Each scene shows the same named points in several views. A view is turned or mirrored, and shifted as a whole, has a little noise and may leave points out.
(in the rows, 128 means zero)

Scene 1
View 1
bidiz: [156 129 113 129 141 118 140 163 149 141 127 101 111 101 130  95  70  45
 149 139 169 128  99 127  89  79 116 103 118  82 147  98 139 131 117 107
  95 165]
tonub: [167 150 124 159 122 109 131 173 170 118 130 113 108 109 100  93  59  58
 125 103 152 120 128 105  84 105 142  89 103 166 122  93 139 105 134 142
  92 159]
Poto: [190 160  51 126 120 114 177 158 200 109 139 119 151  92  44  86  52 104
 111  58 122 106 128  97  97 112 158  92 131 141  97  90 152 116 138 138
  49  97]
loled: [143 127 141 182 163 115 149 177 128 149 157  54 115 115 115  77  74  98
 120 149 181 148 136 130  91  91  69 158 149  93 118 106 134 139 118 102
 129 124]
non: [139 121 140 140 163 120 131 150 126 145 133  80 111 108 153  74  74  70
 152 167 179 138 111 146  90  70  82 118 134  56 163 110 130 145 132  95
  96 174]
sazup: [160 167 122 143 135 125 135 156 162 134 123 103 153 119 108  70  59  82
 122 110 139 137 134 126  95  93  84 114 122 147 118 112 132 119 144 148
  82 149]
zenuk: [141 133 125 161 154 139 154 179 151 149 148  74 131 118 105  68  68 108
 122 136 161 148 138 132  94  91  73 163 156  99 106 111 143 137 114 115
 115 105]
Ril: [165 169 155 176 149  91 113 122 142 101 135  93 131 120  96  51  51  99
 107 101 138 127 161 112  98 102  96  80 112 186 136 100 111 111 195 157
  63 181]
Katin: [123 148 140 172 156 140 144 176 126 166 138  68 120 124 126  87  79 116
 122 146 161 161 125 136  91  96  70 162 149  80 114 108 130 145 113 121
 144 132]
fumu: [151 146 110 137 145 121 142 142 151 129 132 101 122 108 109  73  65 100
 135 121 147 124 123 122  98  95 114  98 131  91 138 101 134 130 146 125
  82 150]
mig: [149 193 134 183 143 114 148 158 132 152 141  64 154 129  88  86  75 133
  90 105 143 149 140 113  92 119  77 135 133 140  99 101 117 131 139 153
 130 136]
Fom: [118 113 217 209 163 128  90 175 137 129 146  81  85 137 152  50  51  79
 132 164 181 155 183 134  86  77  53 154 133 181 125 115 126 110 144 139
 124 159]
gez: [170 174 102 169 117  96 144 153 162 115 137 117 111 102  70 106  62 105
 106  72 133 104 119  84  87 131 179  63 103 159 121  73 129 105 153 156
  89 158]
vuk: [150 164 162 182 167  97 121 130 121 127 145  68 136 121 114  54  63 115
 110 129 154 140 158 126  98  95  67 111 129 138 136 105 109 131 177 139
  91 172]
bar: [108 158 149 188 151 155 127 151 155 127 142  98 116 130  98  48  56 177
 110 112 125 142 181 122  96 114  93 139 157 154 100 110 127 120 154 166
 107 109]
Ruv: [148 172 100 173 132 110 155 163 134 150 143  85 108 103  90 120  85 127
 107  99 152 122  94 102  88 132 156  97 117  87 122  76 129 132 120 133
 134 148]
fepe: [154 158 122 193 152 107 151 145 151 114 160  83 123 110  65  65  57 164
  93  85 139 121 165 104  97 120 120 117 145 151 104  90 124 122 165 144
  91 113]
nidep: [170 170  93 159 130 102 162 173 143 148 142  79 132 105  84 119  82  90
 106  95 153 127  97 102  84 120 133 110 115 109 113  86 133 130 116 128
 118 141]
View 2
sazup: [141 109 147 145 107 155  82 133  93 159 115 107 126 109 154 133 133  82
  96 120  93 120 100  90 118 183 190 109  98  72 143 134 109 144 121 106
 155 142]
tonub: [133  90 172 119  82 157  88 182  96 175 110 116 110  97 142 130 123 102
  81 139  69 120 107  96 123 174 160 125 101  94 147 100 126 129 129  93
 160 125]
nidep: [119  62 124 129  77 141  67 157 113 174 102 122 144 135 115 133 114 133
  88 122  95 130 114 120  96 173 161 138  93 111 152 126 128 126 148 127
 147 154]
loled: [133 144  88 147 104 143 105 122 126 211  99 124 130 117  78 114 129 103
 112  85  97 153 112 139  98 150 190 122  98  97 147 152  78 159 146 127
 120 134]
mig: [136  95  91 143  91 147 107 104 127 163  94 133 131 146 131 142 115  65
 116 109  98 105  97 113 118 178 190 126  92  96 161 147 122 140 150 117
 122 179]
Ruv: [134  61 130 120  65 132  92 158 128 173 115 145 157 149 105 125 110 129
  97 120 107 128 121 120  85 167 155 144  94 136 147 128 141 118 135 122
 117 140]
Katin: [154 150 108 149 104 142 103 116 135 201 102 129 141 125  89 115 131 100
 118  79 120 135 109 139  96 166 200 136  88 114 141 164  86 162 129 135
 118 160]
bar: [177 124 127 146 116 135 140  90 153 152 115 160 119 118 107 143 108  32
 108 145  94  97 111  94 101 180 215 107  81  83 162 124 111 141 110  91
 111 138]
Ril: [131 102 131 126  89 164 129 137  77 152 127 122 126 116 181 140 139  39
 119 133  63 109  96  68 139 167 159  97 125  58 145 116 126 123 129  66
 136  99]
gez: [130  36 162 109  64 139  90 176 108 146 119 139 133 128 138 142 109 102
  80 163  77 108 115  82 106 180 141 129 100 105 155  90 160 100 131  82
 144 116]
Fom: [157 211 132 129 114 171 160 131 115 224  94 127  80  71 116 116 149  31
 135  92  64 115  87 118 153 153 194 115 110  92 140 129  73 164 125  84
 122 121]
non: [145 164 137 142  97 148  96 149  85 206 138 107 165 100 110  91 161 127
 120  63 118 171 117 123  92 151 170 116 117  98 113 166  74 157 111 126
 130  98]
vuk: [137 141 113 138 102 153 134 119  96 177 120 124 134 117 143 129 142  53
 132 100  85 121  96  99 126 162 180 104 115  74 142 145 100 142 129  93
 117 122]
fumu: [145 104 141 144  97 141  85 147  98 164 136 118 155 113 125 117 131 114
  96 115 107 144 120  99  86 164 171 109 102  83 137 139 105 136 113 112
 139 111]
zenuk: [149 137 104 157 119 137  91 112 135 191 103 125 126 110  81 125 119  98
  94 109 106 146 116 131  92 167 210 114  82  86 150 145  78 161 133 131
 133 149]
bidiz: [135 122 158 137  90 151  69 175  83 198 128 102 149  98 117 102 148 148
  92  91 108 159 119 115  92 162 160 125 104 105 120 141  95 143 116 126
 152 111]
fepe: [135  72  95 141 100 129 126 113 133 144 111 150 124 139 115 156  96  57
  99 157  74 116 112  92  99 166 183  95  99  70 168 112 130 119 139  87
 117 117]
Poto: [128  19 148 153 104 126  41 152 111 124 119 113 129 122 128 152  89 122
  41 191  81 135 122  80  78 185 177  96  79  52 171  97 134 113 130 107
 177 123]
View 3
tonub: [161 137 123  85 121  73 135 143  84  69 143 107 176  83 166 119 151 108
 124 130 176 134 121 145 102 143 127  93 116 167 122 120 179  94 160 127
  98 164]
Ril: [110 152 105  80  98 114 111 107  89  90 123  98 180  89 193 168 188 134
 147 130 150 147 107 142 108 119 140 131 132 160  92 153 179 116 152 138
 129 111]
Poto: [146 113 130  56 185  98  93 143  91 117 154 125 152  44 188  98 131 122
 102 135 244 152  84 195  75 154 175 102 122 140  95 150 170 132 180 144
 108 193]
Katin: [143 135 115 125 121  62 154 106  86 108 151  95 102 148 126  96 114  79
  79  93 118 154 117 172 148  82  78 107 120 144 100  71 159 104 154 123
 132 168]
mig: [126 140 116  91 138  95 132 106  83 111 122 106 135 109 167 153 124  63
  87  91 152 149  85 167 128  85  92 135 144 143  85 112 147 109 176 126
 138 159]
zenuk: [142 135 118 109 148  68 137 120  92 109 173 103 101 127 135  71 135  94
  81 109 128 158 103 181 125 100 104 115 128 146  97  77 156 106 163 124
 131 168]
Fom: [141 169 120 114  81  54 146 114  97  54 165  74 142 141 137 130 209 122
 133 118  70 126 130 140 134  81  79 148 149 186 115  78 169  65 158 100
 128 112]
non: [140 138  88 140  88  66 156 112  80 101 163  97 128 147 131  61 133 116
 106 120 102 168 150 140 138 125 118  64  80 152 110  85 196 112 115 144
 120 144]
nidep: [158 117 118  91 144  78 137 140  76 103 126 125 159  90 156 119  96  67
  92 112 183 146 102 156 110 124 122  75 113 142 102 122 162 121 157 140
 110 195]
bidiz: [155 129 102 118 105  64 152 130  76  85 157 106 149 110 142  68 120 117
 109 122 155 157 141 147 119 152 129  53  81 154 121  99 194 107 128 144
 105 163]
sazup: [125 145 107  87 119  91 138 109  86  95 144 102 135  92 178 112 150 116
 111 109 178 160 102 171 106 131 124 114 120 152 106 107 181  95 168 134
 126 137]
gez: [162 110 137  81 129  88 103 136  89  99 112 110 188  65 177 166 131 113
 125 141 225 113 118 156 101 141 144 102 112 144 104 172 178 136 163 134
 103 187]
bar: [131 135 147 100 129  84 102  88 113 119 143  79 102 120 157 148 168 131
 103 117 154 127 108 203 133  81 102 176 149 139  87 117 153 117 181 106
 139 147]
loled: [149 134 109 117 133  66 143 129  87 102 166 108 122 137 123  83 133  80
  88 112  88 155 111 158 134  87  99 104 131 152  97  80 154 108 144 126
 129 165]
Ruv: [167  99 126 107 131  78 115 131  86 121 116 113 156 101 146 133  90  87
  95 129 194 125 125 164 128 119 127  79  99 131 101 141 172 152 147 140
 110 207]
View 4
tonub: [193 188 123 134 103 126 129 113 182 162 109 105 107 140 179 129 143 134
 101 103 125 167 103 164 162 184 129 125 139 107 122 162  86 129 123 107
 131 149]
gez: [207 177 101 129 118 134  81 120 177 155 116 104  97 175 177 121 138 162
 124  97 117 156 122 178 195 178  90 123 149  99 110 142 110 132 155 114
 131 150]
Ril: [190 174  94 114  76 126 145  76 214 122 125 102 124 140 188 103 180 109
 103  97 116 100 116 149 160 160  85 132 146 114 147 122  98 127 111 110
 121 177]
nidep: [181 162 119 132 121 142 112 129 156 173 103  95  89 132 131 142 110 148
 145 122 157 174 103 137 143 196  97 119 136  97 136 145 108 105 141 144
 144 150]
Fom: [175 169 158 143  56 137 205  78 156 109 138 156 136  82 163 133 182  83
  96  85 124 101 109 128  88 167 150 100  98 136 181 171  28 114  75 121
 110 161]
loled: [159 142 135 148  95 136 159 121 144 157 112 132 114  95 115 145 122 107
 152 134 163 129 100 108  84 181 129  97 129 116 195 165  67 101 100 151
 132 161]
Katin: [159 119 141 156 112 139 173 105 119 148 116 121 116  97 114 144 129 109
 158 136 164 138 111  98  91 169 130 103 119 117 162 160  76  94 105 167
 144 159]
fumu: [174 143  94 152 114 108 139 109 173 171 102 111 115 150 158 119 134 106
 142 153 140 145 107 130 143 177 129 120 150 108 143 157 101 119 108 142
 143 174]
zenuk: [165 120 132 146 109 135 155 144 149 166  98 117 136 108 135 145 131 107
 164 130 153 119 104 114  94 156 120 104 161 120 173 166  69 115 126 147
 146 154]
bar: [185 107 134 154 105 149 156 119 134 120 122 128 156 129 168 126 178 108
 160  94 115  85 141 134 115 116  96 110 156 127 141 153  63 128 136 137
 135 160]
non: [153 153  99 167  96  94 179  84 165 169 110 136 105 123 126 117 126  85
 127 175 158 151  91 103 114 203 167 107 119 116 169 167  89  99  64 160
 135 186]
fepe: [186 133 111 127 101 150 107 136 172 136 117 117 131 142 160 123 157 133
 160  93 125  89 129 144 137 142  69 107 170 116 168 137  88 130 154 127
 133 164]
vuk: [173 150 112 130  74 131 169  76 176 126 131 117 125 114 155 116 166  95
 124 116 138 101 116 119 121 163 105 118 134 121 166 140  81 111  96 136
 127 178]
bidiz: [171 170 104 158 111  99 153 101 169 188 101 116  95 135 144 129 114 111
 121 165 151 183  90 129 140 207 167 121 133 107 141 172  97 112  88 142
 141 166]

Which points are out of place in each view (at most two, in the order of its rows)? Write none if all are in place.
view 1 | vuk
view 2 | none
view 3 | tonub, Ruv
view 4 | zenuk

Scene 2
View 1
fuvo: [106  94 178 116  97 131 148 137 169 202  99 102 127 159 141 118 130 188
  99 120 115 103  78 145  99  83 137 152  76 124 110 119 138 172  54 148
 119 109]
fuli: [121 104 149 125  89 127 168 118 140 166 144 135 148 131  92  93 160 158
 153 130 134  96 101 129 128 114  96 128 117 184 125 129 121 157  77 140
  86  87]
femap: [117  99 123 119 100 150 133 116 134 122 119 120 112 127 155 104 115 150
 135 129  86 101  75 129 122  69 153 119 109  93 114 124 177 135  29 140
 114 107]
nafas: [106 116 107 128 116 128 141 122 105  87  96 117 113 134 164 130  96 136
 149 145  97 107 105 116 129  73 161 114 121  87  96 137 177 150  37 122
 120 105]
tinuv: [143 102 187 147  99 107 163 132 123 126 114  89 109 136 130 121 140 150
 126 112 111 121 134 153 125  94  99 155 123 174 133 150 104 154  84 103
 115 102]
tud: [162  92 154 123 107 120 143 118 138 116 120 102 100 106 156 104 124 149
 128 146  99 118 102 147 108  80 145 149 132 124 125 130 124 147  32 106
 128 119]
Mopeg: [112  94 106 139 104 138 122 107 140 150 141 142 128 128 140 100 107 114
 130 139 119 126  87 128 111  93 137 108 123 138 127  97 161 134   9 199
  96 112]
visel: [156 112 101 141 105 132 151 119 124 109 159 127  85 106 125 119 116 108
 135 160 125 127 100 128  87  88 149 117 160 148 100 115 133 153  20 130
 109 120]
fipi: [152 108 158 160  77 140 154 124 115 100 167 106  71 122 115 106 142 112
 127  92  89 129 114 146 127  79  89 123 137 177 136 138 125 123  70 112
  92  94]
Fidi: [128 101 185 130  97 120 160 138 136 147 102  86 111 146 142 124 133 169
 116 114 107 109 111 146 119  85 118 153  98 141 124 148 119 159  78 103
 119 105]
Tisin: [175  97 138 111 103 132 164 122 156 149 151 123  98  90 111  97 150 156
 141 167 135  99  85 134  84  94 148 145 146 155 106 121 107 169  31  95
 116 121]
dek: [134  78 176 124  89 134 125 108 157 154 124 111 134 122 158  77 131 160
 120 103  86 110  89 151 135  81 108 147  94 136 157 120 146 117  42 157
 111 101]
nos: [144 110 151 146  94 136 161 136 147 157 147 106  78 133 115 121 132 136
 104 132 129 122  93 142  80  89 129 139 130 163 109 118 114 167  45 125
 111 118]
Dele: [117 107 138 151 107 129 137 126 116 110 110 100  90 140 166 134  94 122
 113 119  98 134 110 138 111  70 141 128 118 116 117 126 154 144  35 144
 123 112]
lav: [117 101  96 119 112 128 140 109 129 135 124 146 151 121 133 103 118 135
 164 163 131 105  96 113 117 101 148 109 133 129 111 115 158 151  28 164
  99 102]
zudo: [100 114 134 133  88 139 152 123 122 136 130 127 133 142 118 105 139 149
 146 109 103  99  94 120 143  90 110 115 107 141 116 136 163 139  72 142
  88  85]
pakon: [119 118 145 133  93 122 178 127 105 110 124 118 132 137 105 113 150 157
 164 123 112  91 126 123 145 106 104 127 125 161 108 159 137 159  99  90
  93  84]
fasil: [151 106 130 176 107 112 144 118 105 103 155 117  93 123 126 120 112  85
 122 130 126 155 137 140 105  97 105 119 162 190 139 123 115 135  37 158
  99 109]
sazol: [167 102 152 164 114  91 158 122 104 101 136 109 110 115 126 121 126 107
 136 149 138 142 159 146 113 113 108 142 167 198 138 145  90 149  58 122
 109 109]
View 2
zudo: [ 95 131 116 124  63 174 145 122 115 184 119 125 114 155 119 153  96 113
 139 120 100 142  96 130 177 112  91 158 126  84 107  89 114 122 166 116
 110 142]
pakon: [ 97 119  93 140  71 183 133 114 106 191 113 116 100 162 151 160  81 136
 150 125 117 136 127 162 165 119  84 114 122 109  99  94  91 107 176 109
 127 131]
tud: [131 125 161 157  78 183 161 154 117 158 115  95 124 154 152 151  85 102
 143  98 128  94 140 138  92 149 110 110 136 108 112 104 135  88 139 144
 114 144]
visel: [111  93 170 165  74 170 139 120 145 179 124 113 119 177 161 149 121 119
 139 112 141 135 128 101  88 131 144 112 146 118 136  90 137 109 130 123
 123 175]
tinuv: [122 155 104 135  95 186 154 129 107 184 124  94 124 144 137 152 107 147
 156 107 111  95 149 173 123 139  90  99 130 109 110 119  86  87 137 116
 128 124]
Tisin: [128 104 184 163  90 193 165 129 120 184 124  97 143 185 169 182  96 102
 196 115 134 129 138 128  76 143 112  89 121 121 108 102 117 103 156 128
 144 170]
sazol: [114 128  93 162  97 147 136 104 126 191 113  98 117 144 158 153 126 175
 142 109 139 105 163 146  86 122 134  63 148 125 127 111  99  91 122 121
 131 151]
nafas: [110  98 175 151  43 194 124 142 120 157 111 134  76 172 157 112  76  87
  81 114 134 110 125 115 143 123 112 155 168 112 127  77 153 112 150 132
  88 134]
fipi: [ 91 133  91 148  67 170 145 125 142 169 148  97 140 151 113 157 143 155
 144  90 124 122 111 142 131 150 119 126 109  89 119 106 105  87 120 111
 131 152]
lav: [120 110 164 144  78 144 143 118 120 186  85 132 110 157 152 157  75  94
 138 132 112 141 117  91 123  96 128 124 160 102 121  84 151 136 167 145
 102 163]
dek: [135 171 137 130  89 155 188 160 111 162 110  96 154 123 102 167  89  91
 158  97  86 104 108 133 125 135 102 141 132  76 104 112 138 107 144 154
 102 140]
nos: [123 130 173 138  97 198 163 117 123 197 139 102 136 174 139 154 133 118
 172 115 116 113 132 122  90 138 112 118 137 105 135 112 101 101 127 108
 137 159]
fasil: [104 126 109 152  87 138 137 101 145 187 123 105 126 139 128 144 152 166
 126 102 134 114 135 111  93 122 156  99 152 108 143 104 118 100 102 122
 121 162]
Mopeg: [123 131 170 134  86 132 157 118 136 183 100 125 132 144 117 151 113  93
 136 121 101 133 107  73 111 100 145 146 167  87 137  95 157 134 134 147
  96 173]
femap: [121 120 179 139  56 180 159 154 119 155 110 118 117 159 133 143  78  73
 122 107 111 116 103 110 135 132 107 163 147  89 118  88 158 114 151 145
  93 146]
fuli: [116 140 114 126 101 160 161 103 109 208 103 111 139 153 133 188  98 121
 197 135  93 152 115 131 142 102  99 109 123  97 104 103  97 126 174 118
 134 154]
fuvo: [150 173 203 103 110 209 185 137  89 198 110 110 136 157 122 150  89  73
 173 130  72  98 132 131 124 123  72 155 151  89 121 123 106 118 150 126
 109 127]
Fidi: [130 158 140 121  92 208 164 139  92 180 119  98 119 152 134 142  95 113
 153 111  98  87 145 168 135 138  78 124 138 101 110 114  93  91 144 118
 121 116]
View 3
nafas: [153 140  92 109 118 161 145 146 107 100 143 179 186 146  82  97  83 100
  79 152 137 159 109 149 133 160 145 114 105  87 161  58 101 111  93 151
 116 178]
fuli: [ 98  95 140 186 116 125 149 152 171 171 157 123 158 140 116 153 114 108
  76 157 137 150 133 169 164 132 108 132 157 123 141 103  79 119 100 124
 131 112]
Fidi: [ 97 105 137 135 125 130 163 170 154 140 157 162 177 155 136 141 123  86
  91 161 147 102 129 187 123 192 135 125 121 117 143  70 101  87 112 131
 131 144]
fasil: [ 76 149 116 144 126 165  85 116 133 139 151 121 138 138 128 146  58 116
 109 162 166 127 130 139 142 153 111  72  84  90  94 104  78 124 140 133
 127 128]
tinuv: [ 75 111 137 151 124 132 141 169 159 144 163 134 172 153 151 155 103  87
  95 153 151  90 122 169 124 186 112 112 107 118 140  78  96  94 128 129
 138 137]
visel: [103 136 120 112 153 147 112 127 110 143 149 135 144 125  83 138  74 110
  97 193 147 141 128 132 166 141 136  93 109  69 136 100  75 124 124 151
 103 150]
Dele: [116 144 103 104 118 159 127 133 120 120 145 181 162 152 110 117  89 104
  95 161 157 136 129 171 120 175 153 100  90  87 119  69  97 102 109 138
 122 159]
femap: [133 128  96 106 114 143 141 133 118 138 132 204 172 149  86 118  99 106
  68 164 138 164 120 177 142 147 154 145 112  74 150  76  93 111  83 129
 116 169]
zudo: [124 107 121 154 101 129 142 138 151 145 141 156 179 162 101 133 102 109
  74 128 118 175 131 173 150 152 120 138 133 111 132  81  89 115  98 125
 131 132]
fipi: [ 66 127 130 129 125 122  95 128 151 160 137 129 172 171 136 164  76 108
  94 130 116 120 127 160 144 175 106 123  85  85 110  93  82 111 141 118
 130 133]
lav: [136 130 101 155 118 159 143 134 122 134 151 161 149 122  75 113  86 116
  71 177 158 180 121 147 164 113 131 111 141  93 156  95  81 129  73 143
 117 144]
Mopeg: [122 138  96 138 105 167 119 108 124 152 139 181 131 133  83 122  89 129
  78 180 172 180 138 172 151 117 147 108 122  84 106 107  79 128  81 125
 125 136]
Tisin: [ 79 108 144 124 171 122 150 153 128 173 166 131 145 117  95 165 105  94
  85 220 146 108 123 152 176 140 137 128 140  73 174 105  69 121 112 145
 106 145]
dek: [ 80 124 102 143  98 139 138 141 159 173 140 209 158 157 135 152 115 108
  58 163 163 125 125 205 124 144 137 159 116  87 134  94  90 108  78 100
 144 145]
nos: [ 88 114 149 116 151 130 135 139 132 161 150 135 143 140 106 154 111 102
 103 197 148 119 151 173 150 170 150 104 125  94 116  96  80 103 127 140
 111 132]
View 4
nafas: [146 140 105 121  32 147 109 106  87 141  91 108 107 155 119 124 140 125
 106 160 164 124 139 150 131 117  58  88 104 112 136 123 133 117  97 139
 179 155]
tud: [157 131 102 117 116 116 158  94  91 162  98 117 109 156 108 132 140 117
 125 175 135  85 126 142  93 141  79 104  93  88 128 109 132  99  89 106
 149 136]
fipi: [152 145  92 111 126 103 154 119 143 158 134 111 122 160 170  88  77 141
 140 176 119 119 114 157  96 111 115 145 105  85 116 105 120  66 118 123
 137 140]
fuli: [129 159 152 112 107 111 146 102 114 130 129 140 143 119 186  96 158  99
 143 143  81 117 156 144  60 140 104 152 105 100 100 108  90 104 137 115
 148 135]
visel: [163 131  98 146  90 139 156 129 109 128 147 103 107 136  98 114 130 117
 134 137 152 106 172 167  93 143 103 117 103  96 162 122 120  88 107 111
 128 112]
pakon: [109 181 130 135  73 142 138  95 108 144 111 139 129 130 173  89 127 130
 126 174  96 149 122 130  85 114 100 143  98  97  87 119 108 104 111 134
 172 131]
Dele: [180 130 101  95  78 112 126 105 102 151  99 106 110 158 132 132 123 131
 120 156 157  98 126 155 112 111  71  90 122  88 146 119 142  91 107 146
 161 158]
Mopeg: [171 115 125  86  78  99 109 134 113 124 130  95 128 141 141 126 145  85
 129 112 146  87 180 176 102 139  74 106 119 118 158 113 109 102 138 121
 141 154]
dek: [159 114 131  66 132  78 131 100 109 157  95 123 129 165 173 122 157 102
 131 176 116  75 135 151 102 138  77 120 100 102 112  72 113 107 132 102
 154 176]
fasil: [172 155  89 102 105  94 147 130 132 152 146  92 128 152 138 113  63 102
 132 106 122 106 124 163  78 127  99 128 130  88 137 148 128  61 117 128
 129 124]
fuvo: [184 124 165  91 107 107 137  71  78 132  83 150 127 125 168 137 215 133
 145 174 125  68 156 134  70 122  74 105 130  67 124  87 119 109 136 147
 158 166]
femap: [146 106 119  99  72 123 109 115  98 137  94 111 112 161 134 121 170 117
 118 175 165 100 166 163 136 132  64  97  90 123 144  81 116 128 118 116
 168 172]
sazol: [153 180  99 118 111 106 170 107 111 167 131 112 127 143 126 116  73  96
 126 115  93 114 103 142  54 136  97 127 119  82 112 161 130  68  98 117
 138 109]
nos: [181 137 120 130 118 118 166 101 109 132 131 128 118 130 134 118 144 133
 146 156 128  88 149 151  63 127 107 126 122  63 144 114 127  73 116 135
 130 120]
Tisin: [150 139 121 155 128 139 187  98  92 135 129 134 114 127 100 118 165 112
 140 161 122  92 164 146  62 159 109 126  92  81 137 108 115  99  98  93
 130 104]

Which points are out of place in each view (at most two, in the order of its rows)? Write none if all are in place.
view 1 | none
view 2 | zudo, nafas
view 3 | none
view 4 | visel, femap
